Each row is a point on a tangle of strands that fork and nearly touch. The rows are in no order.
In the rows, 128 means zero.
Points whose rows are less than 139 apart are linked; no others are. Some points are linked to none.
<1854>: [170 159 118 134 104 113 136 130  84 128 122 113 165 107  99 152  73 133
 114  92 172 152  96 114 168 156 152 112 150 146  94 158 121 181 113]
<1237>: [104 129 137  99 140 152 142 124  78 105 133 163 129  96  88 121 107 106
 108 109 158 122 115 152 124 171 134 135 109 136 113 144 122 147  86]
<1719>: [109  91 149 134 132 115 127 154 155  98 158 151 137  96 159 139 137 137
 131 102 120 159 144 117  74 127 119 156 125  98 125 127 104  74 176]
<1593>: [182 110 142 121 129  80 112 119  64 115  94 164 106 201 101 106 139  99
 156 146  97  81 131 117 114 107 143 109 101 125 140 135 149  84  68]
<1082>: [133 136 126 127 123 102 177 149 132 134 106 136 176 101 149 140  98 135
 101  90 132 133 105 149 125 184 202 113 138 114 122 151 142 183 170]
<618>: [ 80  90 148 169 117 103 157 148 169  98  99 151 172 122 144 138 108 125
 109 131 124 100 151 158 111 110 117 147 128  79 139 147 122 142 218]
<1935>: [150 164 113 100  92 130  91  39 116 177 180  82 159 117 112 117 176 175
 100 149 110  90  80 111 129 130 119 102 201 139  75 145 136 154 118]
<349>: [185 101 127 117 117 105 125 135 166 144 134 107 144 193 159 107 171 187
 155 162  77 100 138 101 130  93 121 109 150 130 115 109 127 105 149]
<596>: [ 88 124 114 146 236 151 102 125  96 109  64 113  73 111 134 151  67  98
 122 147 117 159 142 154 143 116 148 111  92 141 136 143 146 190 129]
<1890>: [182 173  68 110 135 136 118 102 126 200 148 124 109 128 164 133 153 153
 127 121 165 167 122  93 145 123 102 131 182 191 137 103 140  94  56]
<1135>: [114  75 118 142 192 149 144  96 146  94 119 146 114 129 167 121 118 131
 176 136 115 156 145 145  61 141 148 149 136 111 122 152 111 122 171]
<1795>: [163 136 113 112 117 109 134  80 142 131 109 144  87 178 147 124 168 158
 137 160  91  61 141 143 131 167 156  99 100 112 178 129 131 114  70]
<1275>: [172 108 114 125 111 126 138 152 114 138 158 127 141 158 158 110 111 137
 157 163 111  99 140  86 120 136  82 103  73 144 162 151  90 161  74]
<323>: [158  85 140 132 176 118 111 173  84 101 103 138 122 174 140 112 100 113
 181 162  84 134 126  97 139  71  90 112  77 161 155 117 104 149  76]
<1820>: [114 133 130 138 135 135 161 164 136  71 114 158 145 108 120 134  96  78
 119  92 127 152 120 144 136 131 140 151  74 127 148 103 139 165 159]
<1942>: [115  74 137 134 172 112 129 117 142  58 151 172 113  99 169 125 114 131
 149 130 104 159 113 131  88 133 164 130  98 107 149 154 107 106 161]
<210>: [ 71  65 171 163 177 155 119 138  94  51 126 105 126  93 131 137  63 118
 135 141 124 176 152 157 117 110 118 150 116 143 101 144 118 149 174]
<398>: [ 67 129 192 139 140  66 119 100 137 163 153 103 147 107 113 129 165 144
  60 111  88  52 149 153 102 152 141  94 143  68  77 145 180 122 187]
<1339>: [ 78 107 135 153 143 119 123 129 148  68  78 180 133 128 116 124 134 122
 128 152 117 101 144 146 119  88  99 133 118  93 165 125 112 137 170]
<1579>: [114 137 122 124 109 129 127 111 165 125 141 114 185 135 156  95 179 129
 104 137  95  86 138 138 123 105 105 145 159 100 101 115 126 140 200]
<1011>: [127 143 117 129 142 138  94 108  93 156  52 119 104 188  95 112 148 103
  90 155 130  74 147 124 145 111 125 118 160 116 136 107 169 111  67]
<722>: [102 160 156 127  80 121 140 163 170 111 154 154 131  97 113 129 163 102
 102  78 143 159 134 133 129 133 133 170 140 121 102  68 146  90 181]
<458>: [175 175  69 125  88 108 111 114 132 175 161 127 125 119 131 154 168 154
 119  96 150 188 102  78 158 129 141 159 201 157 117  78 149 104 109]
<1264>: [118 124 149 153 126 142  89 112  40 108 105 118 118 131 105 112  73  78
 137 138 119  77 121 105 132 121  98  98  72 117 126 168 106 192  92]
<1230>: [107 125 103 119 164 131 174 153 106  58  86 166 125 150 107 154  92 108
 161 130 178 208  84 155 122 118 140 154 118 214 158  98 122 132  98]
<1185>: [147 113 179 120 127 114 113 139 149 136 146 100  86 125  95 138 116 129
 134 115  90  96 150 116 116 139 152  86  58 122 144 153 121 148 113]
<1746>: [164 131 124 124 125 120 116 146 127 121 148 142 107 128 112 141  86  77
 139 110 118 156 104 102 149 128 129  74  23 132 176 134  99 176 113]
<93>: [131 119 166 127 140 133 130 137 159 141  97  93  83 175  93 126 116 153
 169 161 128 132 142 108 133  98 122 123 116 161 169 115 121 126  88]
<1050>: [145 136 116 126 117 164 158 177 169 105 123 115 142 136 153 153 124 184
 154 105 144 178 122 145 151 126 144 162 166 181 112  86 130 130 132]
<1674>: [ 80  94 150 127  95 105 101  69 130 168 177 114 147 130 129 114 168 141
 105 153 106  37 147 136  78 129  73 110 135  57 121 170 131  99 155]
<102>: [ 95 126 157 105 106 110 180 145 126  59 132 177 173 119  99 125  93  79
 124 120 135 155  92 142 104 141 152 159  78 134 109 136 105 172 176]
<1871>: [ 94 106 180  86 133  93 146  97 149 140 151 147 160 121 128 110 170 173
 109 146 122  59 144 166  83 180 171 126 165  69  71 147 132  87 180]
<1196>: [100 134 185  90 102  91 188 139 139  95 148 175 173  89  96  94 114  88
 133 107 142 129  97 136  90 174 170 159  99  90  90 141 111 126 193]
<1787>: [ 89 141 144 148 194 132 125 144 171  99  93 128  46 136 120 148 110 117
 142 137 120 179 155 155 127 119 188 122  99 144 158  95 161 157 154]
<531>: [108 107 112 151 102 166 136 124 154 120 152  71 158 115 150 128 129 156
 120 126 155 133 151 130 140  97  70 148 195 144 104 123 109 106 152]
<509>: [111 156 117 107 144 173 163 186 148  72 110 121 132 113 154 159 107 152
 140 125 150 182 107 164 163 146 157 166 129 194 141 104 123 173 145]
<1483>: [144 141 125 137 121 123 106 156 140 139 120 102 146 133 118 135 146 148
  71 110  94  92 144 126 175 114 123 104 120  98 135 119 159 163 134]
<1299>: [125 150 166 142  80  85 138 103 136 136 102 152 115 141  56 103 150 103
 114 120 151 127 126 122 122 119 142 123 145 119  98 114 161 113 139]
<335>: [144  98 168 119  99 110 130 182  98 132 156 177 130 156  88 109 149  99
 104 123  98  86 140 125 127 121 104 132  77 100 113 123 121  87 115]
<569>: [124 103 164 120 166 135 123 120 134 103 155 136  78  94 126 127 110 132
 161 128  93 135 138 141  99 154 162 107  68 118 149 165 109 127 137]
<260>: [180 179  96 117 112 100 125 120 133 149 134 144 130 110 148 134 152 136
 113  91 135 174 121  99 165 150 172 137 145 141 148 103 136 127 102]
<708>: [133 159 130 133 196 107  99 134 144 109  92 132  59 115 123 147 134 156
 147 106 106 188 130 136 156 122 209  90 115 138 152  97 157 142 111]
<1141>: [149 118 111 131 127 138  85 113  59 177 111 127 115 135 134 120 138 170
 111 160 134 101 130 120 154  98  63 102 158 155 150 143 116  93  28]
<1885>: [136 159 108 126  60 106  68  50  88 179 146 111 183 161 126 105 184 118
  73 162  99  55 102 112 134  95  73 104 166 111 123 132 143 137  99]
<602>: [ 78  71 158 134 122 162 161 135 136  76 132 128 194 103 149 133  92 135
 122 146 139 108 138 168 102 133 102 171 143 102 106 154  83 145 230]
<701>: [101 126 119 140 110 153 124 162 167  74 142  99  92  93 174 182  78 150
 127 117 147 231 137 167 151 124 148 174 118 164 149 124 114 114 187]
<155>: [ 99  60 148 159 134 150 168 141 117  71 127 151 209 156 167 125  95 143
 175 146 143 112 121 172  72 127 116 160 157 112  91 162  92 133 196]
<1054>: [168 181 106  79  89 123  86  63 111 187 166  80 129 126 113 144 175 176
  94 135 122  98  98  87 153 141 110 117 174 172 120 126 153 144  53]
<294>: [146 176 115 111  90  85 100  68 141 149  96 144  96 146  91 134 180 143
  99 146 100  75 124 139 130 155 170 109 127 104 150 116 148 128 105]
<1791>: [129 130  88 149 135 132 170 184 178 111 150 144  92 121 198 164 124 129
 143  96 143 210 133 138 115 154 194 128  98 140 179  89 144 124 170]
<318>: [129 130 121 118 159 171 150 158 150 128  91 124 100 139 120 146 141 196
 159 141 136 152 139 168 147 135 166 138 181 187 138  92 138 122 101]
<401>: [114 147 104 165 109 106 153 181 168 126 147 124 135  96 180 165 125 134
  92  68 119 174 132 137 146 143 186 117 113 120 143 104 154 129 183]
<202>: [124 162 111 128  87 104 142 143 156 133 169 119 159  53 165 146 117 131
  81  87 132 171 122 128 145 162 160 156 123 117 144 116 123 116 191]
<958>: [123 145  94 139 195 146 131 148 137 147  38 137  77 175 136 142 117  77
 133 137 125 140 117 142 154 127 174 105  91 137 179 110 161 179 100]
<705>: [174 157 118  95 127 152 137 146 131 187 130  97  99 152 106 116 131  90
 125 124 143 108 151  93 141 126 112 130 126 141 104 121 150 149  66]
<133>: [143 136 107 155  72 107 135 131 138 169 165 158 122 106 109 133 132  97
 107 118 152 146 114  98 124 132 101 107  76  94 149 143 127 116 124]
<1033>: [ 67 119 174 141 123 119 146 112 137  49  99 176 108 117  86 124 129 129
 139 144 124 141 120 157 119 111 145 150  87 120 165 126 107 139 197]
<1360>: [138 160 119 146 144 126 123 156 131 181  76 100  75 155  89 141 131 128
 139 115 171 146 143 106 140  96 120 116 157 168 138  91 170  76  61]
<1018>: [104 179 122 155 136 152 110 138 103 128 103  72 111 103  99 162  52 115
 124 115 164 201 104 126 201 106 126 124  95 147 167 150 107 178 111]
<1779>: [120 153 125 124 137 124 118 140 117  99  92 169 110 133  93 133 127 111
 138 111 147 160 107 118 168 118 116 139 122 142 147  95 132 111 100]
<905>: [103 140 139 101 131 129 145 112  87 110 127 197 111 101  72 149 142 132
  93  96 182 135 128 164 120 179 145 144 164 132 110 123 138  99  80]
<891>: [179 152  90 102 134 144  80  69 108 179 167  87 100 123 164 121 160 199
 120 156 118  95 131 128 148 154 117 100 166 148 136 131 116 117  54]
<695>: [111 148  80 155 108 124 149 104 175 119 112 138 108 109 188 120 132  90
 127 124 144 167 126 126 131 131 163 163 140  99 161 116 132 145 195]
<687>: [100 122 171 104 121  98 133  86 164 161 161 103 165 143 125 108 201 194
 126 145 109  80 108 148  94 155 153 100 206  99  64 132 153 102 162]
<1335>: [105 128 164 126 166 108 124 138 126  71 108 143  84 136  84 173  88 129
 162 129 133 206  98 138 122 112 172  99  75 164 192 119 139 119  98]
<37>: [130 183 119 110  77 103 124  69 122 162 144 114 179 125  63 129 175 152
  95 120 157 105  77 116 142 143 149 122 219 124  72 122 159 149 123]
<1494>: [108 115 149 126  98  80 129 111 142 139 163 186 163 132 127 101 173  94
 112 113 121 110 129 100  90 134 142 160 133  55  95 118 110  57 192]
<593>: [ 87  57 160 130 188 165 114 160 135  47 163 109 110 112 148 134  88  77
 172 141 114 190 145 135  78 127 119 167  79 157 120 133  91 134 173]
<1810>: [106 114  83 134 154 161 152 141 190 105 135 138 137 122 228 107 139 111
 157 125 120 155 158 128 107 119 144 195 150 107 140 108 112 135 203]
<1591>: [113 118 143 172  96 135  86 112  61 116 145 138 147  84 100 101  96 103
 107 137 112  89 114 119 130 125  84 123 104 102 112 170  90 155 124]
<171>: [171 100  97 152 172 129 134 173 127 139 107 127 146 171 173 118 119 103
 135 127  90 109 136 110 141 115 121 115 113 106 146 122 153 142 108]
<281>: [112 123 134 152 108  84 158 147 189 111  98 167 158 130 171 133 115 115
 120 120 116 147 114 128 128 113 162 138 135  90 156 113 127 156 225]
<613>: [161  98 103 132 105 148 128 119  94 139 142 134 172 153 159  88 125 146
 172 157 115  87 121 114 123 116  67 125 130 118 115 158  95 150 117]
<600>: [151 152  96 107  80 118 120 108 143 166 201 102 172 114 139 141 182 183
  95 100 147 165  96 107 144 122 112 134 210 153  87  91 127  95 137]
<419>: [139 179 141 103  58  89 157 122 121 123 130 154 205 132  70 144 152 139
 109 104 171 120  65 130 167 149 160 126 177 127  77 133 131 148 133]
<1000>: [107  81 113 152  86 125 115  85 158  95 154 149 166 119 149 100 153 119
 148 145 119 150 129 109  88  77  61 188 163 103 124 126  78  72 192]
<1693>: [118  73 123 169 162 178 113 134 174 151 128  57 109 136 167 143 100 166
 150 167 132 130 165 144 117 104  99 109 168 131 113 165 127 139 154]
<1928>: [127  69 142 132 140 115 112 156 118 117 149 167 108 147 128 109 125 100
 144 140  92  89 162 107 112 121  82 120  61  94 145 145 105  88 108]
<1106>: [ 91 142 122 119 188 119 138 136 117  80  64 167  81 133  85 170  96 151
 186 138 182 230  89 147 125 106 166 119 126 208 180 111 142 117  86]
<978>: [145 161 129 140 110 105 104 104 113 151 142  93  95 119  61 124 106  80
 123  98 137 142 113  69 122 130 140  87 127 118  94 164 149 136  99]
<1958>: [136  90 100 141  77 132 137  84  81 126 161 163 185 113 153  88 126 156
 153 146 145 132 101 103 124 101  69 140 184 130 121 154  74 114 135]
<1613>: [122  68 134 165 159 146 132 162 187 134 139  62 120 133 182 173  92 152
 127 131 104 144 164 143 104 121 124 101 124 102 118 173 115 144 192]
<1877>: [111  56 163 170 151 136 118 125 108  93 108 100 113 128 111 136  83 119
 137 129 147 147 140 121  88  99  98 129 143 133  89 164 125 115 146]
<385>: [ 97  92 134 147 105 153 111 119 142  81 141  77 121  68 168 142  85 157
 122 133 132 189 157 160 139 115 108 176 143 138 111 144 109 106 214]
<1955>: [137 177 152  94 125 102 171 161 109 112 129 151 183  86 109 145  85 109
 106  66 142 133  87 146 141 188 195 125  89 120 112 136 132 191 148]
<510>: [ 89 170 135 150  52 116 145 112 192 133 154 123  85  69 120 146  86  81
  98  90 170 195 119 149 124 151 139 141  86 111 172 131 123 135 211]
<355>: [104 157 178 103 116  78 176 127 149 113 154 132 128  57 115 113  84  68
 110  73 135 168 107 134 103 185 197 154  88 118 102 139 120 141 227]
<1865>: [143  73  91 153 179 142 146 171 106 117 118 137 147 138 190 126 100  77
 147 137  99 144 135 106 113 115 119 152  91 123 132 130 120 154 149]
<1257>: [120 137 148 104 117 176 125 154  96  98 171 141 165  88 105 111 173 148
 102 118 128 113 137 131 169 123 108 168 145 135  91  92 114 109 115]
<1524>: [138  89 157 143 101  98 122 146 186 125 142 127 134 145 131 131 153 202
 154 149  80 129 141 108 125  98 126  97 125 129 130 122 106 102 147]
<1243>: [147 147 113 111 181 129 111 121  97 128  24 131  96 190 101 113 130  70
 114 130 120  88 143 151 146 133 167 100 121 126 134 112 191 166  87]
<384>: [118 136  77 146 163 179 124 106 195 140 190 100 105 107 224 125 151 158
 143 114 108 156 164 143 114 138 146 165 164 110 125 113 124 112 179]
<650>: [122 137 133 109 104  81 109  53 145 148 133 139  97 159 119 110 184 119
  88 143  87  50 130 143  96 160 162  91 134  69 149 124 186  97 128]
<1617>: [156 128 168 138 166 122  99 151  71  99  62 108 117 167  90 114 104 123
 148 153  91 117 115 112 171  81 127 104 112 138 131 124 117 156  69]
<175>: [106 165  89 105  64 161 145 160 172  75 152 114 110  97 213 151  80 119
 147 119 146 230 130 153 134 138 165 211 104 185 162  98 121 139 199]
<392>: [111 178 139 129  61  92 143 130 135 137 174 123 208  50 153 129 130 109
  64  90 136 128  91 130 136 171 156 148 125  86 111 132  96 140 215]
<373>: [114  97 123 158  93 149 111 147  83 137 182 135 186  87 151 105 122 107
 102 131 105  96 144 126 110 127  82 128 115  86  83 157  86 140 149]
<612>: [206 152 122 117 169  88  87 146  63 171  67 101  72 190 127 135  98 109
 159 142 118 130 114 103 165 109 134  78  93 151 175 118 143 124  35]
<1114>: [171 138 121 102  90 124 163 129 107 131 102 160 193 157  72 123 142 161
 143 121 164 125  87 127 147 116 129 145 181 146  91 111 135 120 111]
<184>: [168 121 104 149 115 111 138 170  83 149  97 143 153 131 109 134  77  98
 143 105 177 161 109 105 145 130  87 109 111 146 151 164 142 115  59]
<1872>: [134 102 117 108 118 136 151 114 147 180 167 136 185 148 161 111 181 155
 116 142 134  64 134 146  83 157 106 127 166 110 109 144 130 100 109]
<578>: [190 148 100 103 125 106  91  98  48 194 135 120 126 139 114 124 141 128
  99 136 145  76 122  99 141 139  77 101 146 151 128 135 151 103  27]
<532>: [157 160 121 124 207 123  87 139  96 158  82  95  33 158 124 140  79 106
 165 128 131 178 115  78 166  82 156  97  90 145 185 124 136 110  48]
<1604>: [ 97 105 137 129 184 121 133 144 157  57 124 143  96 134 137 142 105  85
 183 167  93 185  94 128 126 104 168 135  48 156 158 107 112 176 164]
<1173>: [117  51 145 173 159 124 112 122 136  98 119 142 112 159 127 126  96  97
 174 156  94 136 155  91 100  83  72 139  80 111 159 137  93 109 149]
<1685>: [151 110 111 148 151 147 111 166  75 126 137 135 117 101 133 126 105 112
 146 139 149 182 134  87 136  98  53 160 119 164 146 112 116  61  79]
<362>: [136  76 118 125 154 136 129 120 166 145 160 111 158 163 189 114 144 196
 142 142  94  45 164 167  93 157 105  86 155  89 113 148 116 108 126]
<685>: [106 155  97 153 177 154  86 129 104 148 106  93  81 102 132 137  86  97
 102 135 125 153 142 123 192 106 120 107  86 128 166 147 121 188 115]
<880>: [119 126  90 130 171 195 126 135 183 160 155  72 103 118 197 135 138 171
 130 145 138 136 176 141 121 134 130 130 164 134 120 131 120 146 139]
<1784>: [119 115  99 133 164 181 150 162 161 138 125 102 150 116 173 146 144 158
 109 119 121  99 153 165 156 132 126 132 160 143 119 121 134 153 132]
<1377>: [171 151  87 131 140 133  98 121  77 186  75  86 110 172 152 131  88 116
 164 158 128 133 128  86 178  95 114  83 117 174 152 151 113 152  56]
<874>: [ 81 107 188 132 132 114 139 132 150  41 126 151  96  94  76 166  79 134
 147 132 128 186 110 165 116 105 143 122  76 147 154 141 110 125 155]
<1745>: [117 102 141 175 120 121 117 132 112 150 122 101 126 136  93 140  91 110
 131  97 139 156 121 100 131  93 117  91 149 125  92 164 139 133 127]
<1550>: [169 108  95 138 140 161 155 156  93 152 134 114 135 145 155 129  79 112
 173 130 148 150 129 100 128 142  93 106 101 171 145 161 103 155  77]
<727>: [128  79 126 146 189 138 104  95 129 143 104 124  81 169 150  93 165 133
 151 150 101  80 189 140  80 118 124 123 147 114 110 137 145  83  92]
<1452>: [117 123 122 162 156 149 132 155 161 153 105  73 131 125 144 145 114 139
  81 128 124 105 154 157 159 121 131 107 152 107 120 126 173 165 167]
<1804>: [ 88 144 156 106  26  95 149 124 163 143 185 119 227  72 158 133 151 149
  77  98 150 136  86 149 122 162 131 155 148  91 116 125  86  78 231]
<89>: [ 80 141 144 157  94 152 124 130 164 104 160  80 131  73 127 138 116 132
  97 125 142 135 153 137 155 123  98 153 142 122 124 144 121 136 182]
<1137>: [201 119 122 117 115 106 102 121  81 155 131 136 111 165 131 106 130 104
 142 139  92  81 124  98 124 131 107  91  57 129 169 147 130 116  61]
<86>: [ 90 139 170 111 107 113 146 125 191 119 164 109 211 105 151  84 166 142
 118 129  95  70 130 157 114 136 141 166 144  70  78 118 102 136 235]
<1846>: [131 147 124 141 113 126  95 106 147 148 121  91 147 145 133 106 191 131
  88 136  96  71 137 118 157  90 109 122 183 107  94 121 172 140 132]
<781>: [137 108 111 129 174 119 174 155 162 140 110 175  97 162 156 126 136  98
 170 111 135 158 133 138  83 168 192 123 111 137 148 116 169 129 131]
<453>: [125  94 182 100 117 103 159 171  94  82 135 176 171 159  83 121 151 148
 129 137 103 115 105 131 138 138 137 116 104 116 120 132 116  99 123]
<866>: [ 91 175 120 138  88 141 166 124 183 137 131 122  98  96 121 161 108 116
 102 116 174 152 141 157 142 161 169 119  97 128 173 136 137 157 151]
<739>: [ 88 120 161 114 145 127 156 119 173 116 133 131 113 113 120 120 140 148
 131 129 120 109 156 150  79 169 176 141 145  94  74 134 132 119 172]
<1650>: [189 175 130 100 114 138 116 139  97 152 106 106 138 154  69 126 134 118
 116 117 145  88 120 108 177 156 137 123 136 175 105 112 164 164  40]
<711>: [101 161 155 122 136  95 133  95 159 167 129  81 148 111 106 129 157 159
  67 126 113  64 157 160 120 152 148 103 170 106  85 133 181 160 177]
<492>: [120  83 111 145 158 140 111  85 139 123 128 155 119 149 172 114 135 143
 145 142 114 105 152 130  80 117  99 149 164  76 127 150 116  92 142]
<455>: [123 132 131 156 170 124 103 139 123 178  59 120  51 183 109 130 137 103
 121 144 137  97 153 122 108  89 103 123 135 133 148  84 161  74  66]
<1260>: [162 131 101 115 135 131 153 117  78 130  77 181 187 172 100 121 156 154
 128 149 146  96 102 160 145 137 161 112 185 144 104 128 144 149 108]
<854>: [116 140 138 111  94 161 128 178 142  83 165 165 137  94 120 133 167 154
 108 106 126 165 149 146 154 117 111 187 150 164 110  64 119  90 139]
<499>: [151 118 157 101  93 127 149 160 150 123 184  97 127 116 101 134 149 196
 145 128 117 132 119 122 123 123 122 116 136 140 104 130 116  99 123]
<302>: [138 128 110 114 139 144 169 137 185 169 119 152  91 169 162 101 155 123
 168 136 128 120 163 138  72 150 155 157 142 122 133 110 150 107 121]
<639>: [145 127 161 118 160 131  92 115 124 120  69 103  77 172 121 113 124 125
 154 167  89  88 137 115 137 117 137 100 101 155 159 135 133 134  80]
<244>: [112 130  94 121 139 168 177 170 122  67 100 135 131 129 161 162  77 136
 162 144 175 204 109 148 152 126 124 158 132 190 185 102 108 149 109]
<21>: [115 106  73 142 154 133 186 160 152 134 106 157 133 134 190 156 122 106
 145  98 165 192 135 151  78 165 183 155 139 133 131 103 152 121 148]
<1122>: [159 131 144 130  95  64 139  99 102 142 114 144 120 187  95 111 153  98
 137 144 115 102 116  94 118 109 113  94 135  96 112 134 152  92 111]
<1462>: [110  98 184 102 125 138 123 134 127  91 131 164 104 150  98 105 124  93
 146 152 107  61 155 127 103 126  85 144  42 105 182 146  89 135 116]
<243>: [124  77 143 168 120 127  99 107 164 110 142 133 120 137 139 114 133 115
 168 157 114 151 154  85 116  69  55 160 126 105 139 123  83  81 176]
<740>: [113 120 166 112 108  82  84  68 120 167 154 120 116 162 114 105 173 112
  73 144  84  14 140 145  91 126 115  87 113  44 119 133 165  86 117]
<693>: [133 125 114 136 155 166  89 142  77 151 120 132  91 117 140 133 122 122
 135 141 129 115 156  93 147  87  58 126 107 134 155 113 105  95  48]
<1596>: [142 138  92 145 102 122  84  87  87 146 114 118 133 130 114 141 131 193
 118 161 122 126  95 101 185  95  86  92 182 154 158 144 113 121  70]
<1883>: [171 157 113 132  78  93  82  77  91 140 125 114 164 146 115 123 150 146
 111 154  93  76 109 106 163 110  97  92 159 115 118 141 111 134  81]
<251>: [115 119 156 107 124 154 129 141  75 108 184 136 150  60 125 113 150 111
  79 113 113 106 140 149 148 149 100 138 123  91  80 128 115 130 146]
<698>: [171 162  86 117 137 112 148 176 151 121 139 165  97 122 169 152 154 116
 136  73 137 207 122 103 155 136 170 134  96 151 164  84 139 130 110]
<648>: [121 182 103 142  94 135 123 113 107 128 129  86 128  79  98 172  45  98
 105  92 192 187  88 108 177 148 117 127 116 156 121 163 116 183 118]
<1266>: [ 85 132 152 102  70 128 145 102 179 145 202 112 208  94 154 110 164 126
  99 133 134  92 111 151  90 150  94 172 142  79  99 130  76  95 219]
<1706>: [145 154 145 102 124 126 134 103 143 177 163  81 165 132 131 127 183 186
  84 121  89  60 119 161 108 150 164  87 180 127  75 107 183 137 130]
<917>: [ 96  89 154 132 112 112  91 113 144 130 171 133 156 164 122 112 173 135
 106 148  92  58 154 120 104  91  67 134 137  64  87 117 113  67 162]
<393>: [ 78  98 182 125  71 112 103 120 120 129 184 137 190 120 100 126 177 148
  99 133 112  97 134 136 113  80  71 146 149  76  62 141 103  74 196]
<1425>: [123 121 136 122 182 150 101 106 146 109  67 126  80 158 128 104 155 122
 142 154  97  70 177 166 124 116 152 128 125 126 132 118 151 131 124]
<199>: [103 122 113 154 212 159  97 128  69 101  38 136 100 116  90 116  88  75
 121 135 127 123 130 175 140 106 130 111 124 137 134 137 151 170  94]
<1572>: [156 172 137 119 144 111 143 153  85 101  98 133 195 116  65 145  90 103
 106  70 157 138  77 136 167 155 176 110 127 147  79 136 153 200 120]
<164>: [117 120 134 135 170 146  85 125  16 112  81 138 118 131  87 112  99  77
 124 136 127  76 127 152 142 146 125 106 106 129 114 150 143 176  59]
<704>: [164 128 100 111 130 129 146 105 183 187 125 120 131 193 163  91 173 157
 175 159 119 108 158 106  93 129 122 136 173 128 119 100 158 110 133]
<283>: [137 107 109 162  65 136 137 115 115 109 153 154 185  99 152 112 113 107
 138 142 151 165 105  90 121 108  77 163 144 118 139 150  74 106 178]
<903>: [134 134 110 123 106 146 142  82 115  98 139 130 145  75 144 107 121 139
 142 138 140 150  96 127 139 148 150 139 151 139 104 156  99 190 153]
<382>: [185 119  77 110 149 136 119 131  81 135 107 140 169 141 151 101 148 107
 110 123  93  74 130 133 142 146 136 123 129 117 117 119 149 158  91]
<209>: [156 148 136 104  72 135 142 165 152 164 187 103 137 143 106 124 177 181
 137 137 124 125 140 100 129 112  83 136 124 149 122  78 121  84 105]
<1555>: [110 101 138 113 189 148 142 173 123  80 116 134 119 155 145 146  94  88
 188 162 106 157 103 113 125  90 116 139  58 168 186  97 115 166 113]
<825>: [160 149 128  89  92 113 110 109  62 174 156 151 115 121  69 132 151 146
 109 116 165 104 110 101 118 154  92 125 150 152 118 149 122  97  37]
<183>: [132 133 154 126 143 124 148 177 139 116 122 140 162 122 122 120 124 110
  97 119  98  95 132 151 148 131 135 117  75 103 138 132 135 177 155]
<105>: [103 165 168 109 113 103 132 106 108 145 134 156 114 117  38 127 151 124
  91 101 164 117 117 141 134 149 143 138 163 119  76 106 172  98 102]
<1277>: [118 165 107 127 107 151 147 100 152 165 138 114  92 101 111 142 123 153
 121 128 167 134 136 148 129 166 142 109 135 137 153 156 132 151 100]
<1010>: [132 172 103 160 148 136  81 115 109 145  98  73  99 111 104 144 105 133
 117 124 108 134 128  89 204  87 104 103 126 127 140 123 133 153  89]
<1623>: [124 162 134 114 128 160 140 119 149 146 108  90  53 127  92 139 101 130
 160 146 170 145 136 130 133 129 133 123 107 166 162 151 121 144  92]
<1460>: [101 156 145 108  87 101 153 129 167 131 186 169 146  85 138 118 184 117
 111  79 120 128 128 122 103 163 160 190 118  80  95 100 125  86 213]
<1247>: [136 160 115 148 175 112  97 124  76 157  70 123  66 135  93 131  77  72
 162 115 169 184 110  83 142  85 122 114 108 144 167 127 141 109  60]
<752>: [ 96 179 183 128  76 108 157 122 172 103 156 114 103  61  94 142  78 106
 116  82 159 193 122 148  92 161 190 156  74 127 140 142 122 141 228]
<630>: [185 184 135  93  81 119  92 102 105 174 114  82 137 152  71 146 161 148
  90 138 135  57 114 122 157 142 131  98 182 179 111 101 173 150  36]
<773>: [ 97 110 130 134 185 151 153 149 181  77  79 149  99 137 151 126 124 122
 171 134 112 160 135 163 123 113 179 126 110 164 163 103 123 169 164]
<1956>: [180 101  85 103 148 136 146 148  76 159 139 148 187 166 179 103 161 138
 125 136 118  57 137 143 104 151 104 117 148 114 108 121 131 106  75]
<1415>: [116  85 137 138 158 125 116 142 187 154 161 104 124 150 180 150 134 152
 154 130  93 103 185 138  77 144 121  94 107  71 132 157 119 120 151]
<812>: [139 107 113 137 150 155 150 171 102 143 152 109 103 119 154 144  71  84
 136 118 153 140 125 116 128 146 123  99  43 133 170 160 116 169 105]
<380>: [125 164 123 138  86  98  99  73 145 166 136 106  95 108  78 124 154  81
 102 111 137 100 109  91 118 133 127 125 143 105 105 141 146 119 133]
<1615>: [ 91 133 145 127 119 162 152 119 165 103 144 121 116 100 117 113 117 120
 134 139 152 123 163 152 110 149 124 174 114 139 104 143 116 128 161]
<1905>: [129 177 111 150 121 120  81 127 136 176  92  96  69 145 101 147 132 146
 119 111 127 151 142 107 187 101 148  88 125 146 162 112 155 125  67]
<1175>: [172 146 109  75 114 127 109 102 132 161 157 145 125 133 156 109 165 172
 119 156 122  76 143 117 127 166 128 115 128 150 159 126 134 102  50]
<562>: [147 171  89 141 134 113 124 136 100 166 104 127  96 140 111 152  70 110
 151 118 195 200 106  70 155  92 101 112 129 177 166 147 131 117  53]
<560>: [132 115 108 103 137 175 140 146 113 114 162 170  97 107 135 126 132 129
 145 115 146 160 146 119 114 144  89 162 114 149 143 121 101  66  88]
<1627>: [130 120 110 120 155 143 122 152 145 141 181 144 108 121 183 118 164 119
 147  93 117 157 145 104  96 119 118 165 127 118 114  92 126  70 123]
<1486>: [137 120 128 101 106 145 139 100  80 135 122 155 123 115  97 115 121 141
 140 143 161 103 112 111 127 148 104 138 130 155 120 159  95 121  72]
<1236>: [150  90 156  95 111 116 177 155 135 108 104 168 176 173 103 112 160 170
 170 145 124 113 114 120 119 128 127 144 141 140 109 117 124 115 124]
<236>: [138 115 106 115  83 170 114 100 129 145 207  79 132  97 161 137 161 188
 113 128 155 160 116 132 143 121  72 142 210 161  88 113 115  89 127]
<1215>: [161 107  94 129 180 155 131 113  70 137  39 152 151 178 118 107 125 129
 163 153 149 123 110 150 121 134 158 105 183 155 110 145 138 140  77]
<787>: [104 110 111 130 192 171 148 130 101 123  67 148 132 136 117 120 117 107
 143 152 154 122 133 173 114 143 139 132 146 157 124 133 149 160 126]

A fork is a point with three links, a tip a point with one. Leave the first point through the second and follow the links. Name the first fork or tip that comes.
<1483>, <183> -> <639>
<1460>, <722> -> <199>
<393>, <917> -> <1054>
<164>, <1264> -> <1494>
<1050>, <509> -> <618>
<618>, <1339> -> <318>
<1865>, <171> -> <880>
<93>, <1623> -> <1483>

Follow the links from the first point to the second, and from the first to the third. Name the last point that the two ways share.
<1018>, <562>, <650> -> <1114>
<492>, <155>, <1613> -> <880>
<1627>, <618>, <708> -> <639>
<562>, <1360>, <854> -> <199>
<1956>, <1871>, <1339> -> <880>
<1555>, <392>, <693> -> <639>
<630>, <1591>, <455> -> <199>
<1650>, <917>, <1494> -> <1054>
<1591>, <917>, <705> -> <1054>

A fork is a point with three links. Follow the links from the first point to the second and name the forks in between, in order.
<1114>, <251> -> <199>
<613>, <93> -> <1275> > <1299> > <1141> > <1942> > <639>
<1335>, <1613> -> <618> > <880>
<1804>, <1524> -> <1791>
